Each row is a point on a landscape with many peaks, with its height.
From any point a climber steps to the highest of the 2 points nearest to it. It stops when none of these is higher. Distance is the straight distance between rows; heights are no part of it.
<31>: [-10  -2  18 -13   3   8  24  -6   4   3 -14  36  -9   4 -12  36   4 -39
   3   9]  height 196
<819>: [-16 -18 -41 -10  11  -1 -26  -6  -6  16  11  12   2   8 -12  -3   2  24
  -2 -17]  height 510
<17>: [-16   7  24  22 -11   2  18  19 -18 -21  13   1  14  11   7  21 -14 -31
  28  30]  height 332
<330>: [  1  14  -9 -13 -33 -23  16  -5 -18   8  24 -19 -17   9   8  20  -4 -22
  -9 -32]  height 368
<607>: [  7 -15 -14  -3  17 -20  -2   5  -2   6  11  13 -59  15 -13   1  -7 -23
 -14  15]  height 194
<1062>: [  2  -3 -40 -19 -17 -11  11 -12 -17 -11   8   5 -48 -10  21 -11  15 -14
  -8   6]  height 272
<861>: [-12  16  17 -24  29  16  36 -19   7   7 -29 -11 -38  -9  -5 -23   8 -11
  -2  -8]  height 354
<838>: [-15  18  12  11 -23  10 -15  21  11   4  16   7  41  -1  -1   5 -18  29
   4  30]  height 76
<604>: [-10 -24 -20   9  20 -24  -4  10 -15 -26   2  18 -25  16   1  -3  -7 -23
  29  27]  height 489
<907>: [ 19  -8  27  24 -17 -18  -2  20  12 -21  14  13  -4  33 -10   2 -19   6
   6   5]  height 519
<342>: [  3  17  -4  -5  21  36 -21 -25 -35  39 -11  -9  25 -25 -13 -10  21  23
 -18 -18]  height 257
<736>: [-26  25  17 -22  15 -14  35 -25  11   2  -8 -23 -24 -12  -3 -12  -6   3
   4 -19]  height 419
<190>: [-15  29 -27   0  21  12 -19  -5 -15  17 -27  -3  39  -7  28 -20  -4  22
   8  10]  height 285
<602>: [ -8   1 -31  -1  17  -2   6  -7  -5  -9 -19   5  15 -10  23 -10   8  -8
  29  -5]  height 299
<770>: [ 15 -18 -21   8 -13 -24 -16  16  -4 -10  18  26  17  22   5   3  -2  15
  19  -2]  height 270
<336>: [  6  -9 -41 -18  11  -1  12 -16  -8  -5 -12  -1 -21 -21  26 -16  23 -10
   5 -11]  height 284
<120>: [ 23   4  29 -48   1 -32  12   0  25   8 -13  28 -16  -1  -1 -12   1   3
  -4 -12]  height 157
<489>: [ -8 -11  -6  11  19  -7  -3  11  -5 -24 -12   3 -19  34  -6  -2 -13 -26
  27  -7]  height 511
<634>: [ -4   5 -28 -25   5 -21 -27  25   1   9   9   6  -8 -16  11 -23  -5   5
   1  24]  height 434
<498>: [-13  20  31 -40  -3  18  15   4   5 -15 -35  23  18  13 -13   8  -6  -4
  -1 -21]  height 296
<480>: [-13  11   7  22 -14  18   6  10   6  -2   5  11  23  14 -12   0  -4  13
  10  -2]  height 59
<165>: [-13 -14 -19   9  -5   5  12  -1  -5   4  20  34 -20  -1 -10  17   9   4
  -4  30]  height 341
<179>: [-19  18 -31  27   0   8 -20   2 -11  -5   1  -7  38   5  21 -11 -18  33
  14  18]  height 311
<296>: [ 36  11  -3  -3 -19 -19  16  10  10   0  -3   6 -19  19  11 -20   6  -4
  -3 -40]  height 237
<135>: [ 25 -16  20  27  12  17  -5 -12  20 -13 -31   0  13 -16  -9  -6  19  -3
   0  -3]  height 163
<549>: [  2 -12  -5 -19  -5  -6  12  -6  -4  31  17   9  -5 -10  -3  37  16 -21
 -16 -15]  height 300
<395>: [-17   0 -15  -6  40  23   3 -30 -15  10 -21 -23 -11 -32  -6 -28  22  18
  -1  -3]  height 255
<71>: [ 25  -3  -9  31   0   7  16  11  -7 -23 -13 -18   9   3  30  -8  10 -31
  25  -4]  height 460
<108>: [ -3 -27   3   1  23 -11 -18   1  16   1   6 -13 -37   2 -17   9 -12  -8
 -13  14]  height 208
<871>: [  9 -14  -6  -7  14  23 -13  18   0  22  -7   6   5  -5  -1  15   9 -29
  -5  12]  height 395
<522>: [-12  -5  24   6  -2 -13 -29  12  28 -32  -7 -17  14   8 -15  -3 -31  20
   8   3]  height 340
<228>: [ 32 -30 -12   4 -19  -3 -17  -6  12   6  20 -14 -20  -4   1   0  12  20
 -36 -13]  height 423
<761>: [ 23 -25   8  23  13  10   3  23  -9 -22  -4   6  -6  25  14   1  -1 -33
  22  11]  height 476
<811>: [  2  27  15 -12 -30 -22   6  27   6   9  19  12 -18  -7  -5 -20  -4   8
 -18  18]  height 13
<671>: [ -9   4  22  14  17  30 -15   0   3   3 -22 -32  25 -15 -12  11  -2 -23
   0  -1]  height 266
<36>: [ 12 -11  32 -26  -2 -13   6  -5  29  -4 -11  42 -13  -6 -15  19  -1  -7
 -18  20]  height 256
<652>: [-14  26 -21 -11 -24  -2   5  28 -22   6  17  15 -19  -5   8 -22   4  -5
  -6  29]  height 31
<1037>: [-17  -4  18   6   8  22 -17  21 -12 -16  -5  -2  27  13  -3  24 -21 -26
  17  31]  height 370
<849>: [-18  30   1  -1  -8 -24  34 -13  -2  -1   8 -15 -24   7   2  -1 -13 -14
   4 -23]  height 520
<683>: [ -4  22  24 -46 -14 -24  -7  22  10   2  -9  25  10   2  -6  -9  -8  -3
   4  -4]  height 150
<440>: [  4 -22  24   2   9   1   1 -19  30 -14 -15  29 -15  14 -26  22  -8   3
 -14   1]  height 231
<1024>: [-15   4  21  13 -21 -31  26  -8  -6  -5  25  -1  14   9  -4  43 -11 -17
  18  -6]  height 175
<727>: [ 14   2 -15   2 -27 -31  -4   8   5 -12  15  -3  21  11  14  -4  -4  17
  13 -33]  height 261
<640>: [-23   6 -24  20   0   8 -13  10  -3 -13   9 -26  -7   6  -2 -21 -12  19
   5  -3]  height 392
<720>: [-17  27   6  -4  17  29  -3  -3   1  14 -14 -38  15 -40   9 -30   3  19
 -10  16]  height 156
<1124>: [-11  23  -3  -3  25  16 -23 -25 -22  37 -24   0  50 -16  10  -2   6  31
  -4   0]  height 271
<588>: [ 24 -13  -3   4  16  -9 -11 -16  15  -1 -22  -3  25 -22   6 -14  20  13
   7 -26]  height 129
<91>: [ 24  23  -1  -2 -14  31  11  -5  -8  17  -8 -15  26 -35  32 -14  23  10
 -20  14]  height 235
<257>: [-27   3  14  -3  12  12   9 -18  14  13   2  -8 -15  -6 -27  -4  -1  27
 -14 -11]  height 158
<1122>: [-18   3  17  14  14  21 -12 -17   4  16  -6 -25  17 -20 -28   4   4  13
 -13 -18]  height 192
<925>: [ 13   7  13   5 -30 -29  -7  43  -8  -1  23  20  -7   8  -4 -14  -3  -8
  -6  37]  height 1
<121>: [-14  22  -4 -14  -9 -14  -5  29  -6  -7  -5  24   7  14  -1 -14 -10 -16
  23   5]  height 143
<81>: [  6 -27  26  -9  18 -22  -2 -17  22   5   5  -1 -26  -1 -17  42 -14 -28
 -15  13]  height 227
<171>: [-21   2  16  -5  -2 -17  34 -23  11  -9  -4  19   7  -9  -2  36   2 -22
  20   0]  height 187
<172>: [ 27  18 -30   6 -20  23   2   1 -19   0 -11  -7  24  -9  48  -9  13 -12
  -2  13]  height 431
<380>: [ 29   7 -27  16  -3  15   1  17 -17  -1 -17   4  33  10  34  -5  11 -23
  21  -7]  height 532
<610>: [ -7 -16 -10  -9   2 -19  13 -14   5   7  18  10 -23 -18   0  21   8  -4
  -8  13]  height 325
<1057>: [ -3  -4   1  20  13  21   8  -8   9   7 -11  -8 -28   9 -22  -8   5   1
 -17 -19]  height 161
<737>: [ 29 -35  -2  35 -19  12 -11  -5 -23 -27  29 -30   3  19  21   2   2   8
  -5  -5]  height 301
<579>: [-16  11   3 -15  34  37   7  -3   1   1 -38 -13 -14 -23  -2 -28  13 -11
   3   8]  height 298
<898>: [  5 -18   7  -6  11 -13 -20  35 -18   6  15   9 -34  22 -12   1 -11 -29
  -8  27]  height 186
<526>: [  4  -8  19 -28 -13 -21   2  10  10  25  13  37   5  -8 -11  35   6 -18
 -10   9]  height 279
<1135>: [-10   5  -3 -35   0 -27 -22   9  15  14  12   1  19 -23   6 -10  -7  28
   2   6]  height 401
<622>: [ -5 -11  21  30  -2 -28  12   0  -7 -24  24  -7 -19  24  -5  12 -23 -10
  11  16]  height 570
<273>: [ 23 -26   8  15  -4   3 -15  16  13   8   8  19   0  28 -20  12  -1   8
  -8 -12]  height 479
<944>: [ 26 -18   1  26 -13 -13  -7   3  10 -13  18 -34 -16   9   6  -6  -4  13
 -14 -15]  height 353
<742>: [-10  19  25 -32   5  19  19  -2   6   3 -22  11  23 -12   1 -10  10  12
  15   1]  height 333
<988>: [ -6  18  40 -15   6   6  16 -20  22 -14 -32  -5  -4  11 -18   6 -15  -9
 -10 -26]  height 245
<291>: [ 18  -9  11  20  20   1  12 -21  29 -14 -26   0 -31  16 -12 -12  -2  -5
  -5 -18]  height 189
<1013>: [ -5 -24  -3  15   3   4  -4  11 -14   5  29   6   4   3  -2  30  -3  -7
   3  31]  height 357
<127>: [ -8   4 -13 -11 -38  -5  11 -21  -1  -1  29   8 -17   2  -1  -6   5  42
 -21 -13]  height 228
<185>: [  2  -1 -15 -20  17  25   2 -43 -35  20  -6 -23  -8 -32  -8 -15  36  28
 -16 -21]  height 236
<123>: [ 15  -2 -15  -9 -33   4 -12   2  -9   8  23 -28   6 -12  20   9   5  -2
 -20  -2]  height 141
<693>: [-13  11  -7  -6   2  20  21   9 -12  13 -12  25  -5  14  -4  12   9 -34
  10 -13]  height 207
<580>: [  3  12  12 -17 -22 -27  25 -20  11  18  30   6 -24  -2 -10   4  -2  24
 -29 -13]  height 201
<1016>: [  8 -16  41  18  -3 -20  -5 -11  45 -34  -7  -9  -1   1 -12  12 -21  14
  -3  11]  height 286
<836>: [  7  14  -5  26  -7  10   2 -30  -6  -1  -7   2  53 -22  18  -6  14  37
   5  -2]  height 415
<175>: [  9  -6 -29   5 -24  -2   7 -12   0 -18  11   0 -21  -2  15 -14  13  20
  -5  -4]  height 252
<529>: [  6 -25 -24 -11   8  -7 -27  -7  11  13  12  -8 -15 -10  -9 -11   9  36
 -23 -17]  height 477
<1085>: [  3   0 -27  11  11  29 -15   3 -10  10  -7 -15   2  -9   3 -19  10   7
 -12  -6]  height 316
<903>: [ 14  -1  29  20  -5 -38  13 -17  20 -10  27   0 -29  17 -17  12 -29  -7
 -13  20]  height 509
<1038>: [-42  11 -19  -2   4   3 -27  24 -14   5  16  -9   4  16 -16  -4 -26   9
  13   9]  height 480
<328>: [  1   5 -10   7 -27  -7 -15   4   0   6  28 -12  35 -12  17  11  -7  28
  -8  15]  height 95
<389>: [  7  22 -17 -10 -21  19  25   7 -23  13  -1   0  -7  12  12  -2  18 -25
  -3 -37]  height 232
<942>: [ -3  18  -1  44   1  19 -13 -10  -8  -3 -15  -9  61   0  10   1  -5  18
  15   4]  height 356
<229>: [-30   7   4 -23   4 -18 -28   7  17  -8  -3  -6  26  -3 -10  -8 -24  23
  17  -4]  height 374
<1021>: [ -2 -18 -10  11  33  22 -21   6   1   1 -22 -18  -4  -3  -9  -4   2 -20
   5  -1]  height 355
<994>: [-22 -24   8  26  10   8 -18   0  -5  -1  20 -14  18  15 -21  27 -16   7
   7   2]  height 382
<986>: [-36  -1   6  12  19  20 -31  13  -7  -3   2 -30  21   8 -16  13 -29  -2
  11  15]  height 418
<659>: [ 20 -29 -11  27  -8  -1 -13   2 -18 -10  24  -7  31  18  18  20  -2   8
  12  -2]  height 278
<996>: [  3 -24  38  -5   3 -34  -7  -7  24 -27   2   5 -10  -3 -13  33 -22 -14
  -6  33]  height 246
<644>: [-13 -18 -27   4  11 -11 -17  10 -18  -1  13  -3  -5  27  -7   9 -10  -7
  16 -19]  height 549
<801>: [-18   9 -15 -27 -34  -5   3 -11 -22  15  32 -23 -22 -15  10  21   4 -15
 -22  -3]  height 238
<772>: [ 25  -3  11  -2   7 -24  -3   5  25 -15 -21  -3 -19  22   0 -14 -12 -16
   7 -27]  height 215
<758>: [ 14 -38  14  34  14  13  -3 -14  21 -23 -20  22   2   6 -19  14   9   4
   3  12]  height 205
<603>: [  8  21   9  -9  19  41   5   5   0  18 -30 -12  12 -35  14 -27  22  -5
  -7  20]  height 229
<1014>: [ 16   1  12 -12  -7   3 -11  33   6  15  -3  10   1  18  -9   6  -3 -22
  -4 -15]  height 438
<112>: [-15   7 -13  19  -1   2  18   6 -12 -21  -4   9  20   5  15  10  -5 -19
  37  16]  height 312
<60>: [ 15  16   4   5   3  20  35 -26 -13   5 -20 -12 -14   0  -3 -27  28   9
  -5 -51]  height 233
<54>: [-14  18  -9  -3 -10  29   8  21  -4  13   5  24   2   0   0 -14   6  10
  -4  18]  height 43
<830>: [ 22   6  22 -26  -2 -14  29 -12  20  16  -1   2 -19 -11   2 -12  14  17
 -15 -20]  height 173
<504>: [  5  14  12 -13   1  11  21 -19   1  13 -10  15  46 -23  15  -6  20  31
  13   9]  height 367
<299>: [ 15  13 -22  -5  -9  31  11  -8 -21   5 -12  -7   2  -7  15 -24  28   2
  -6 -31]  height 269
<755>: [  7 -11 -28  -5   2 -30 -14  23 -16 -12  13   0 -30  -1  15 -17  -2 -17
   7  24]  height 468

Where does a climber stop that starts at each point below?
<185> => <836>
<811> => <849>
<257> => <622>
<925> => <849>
<727> => <644>
<1085> => <622>
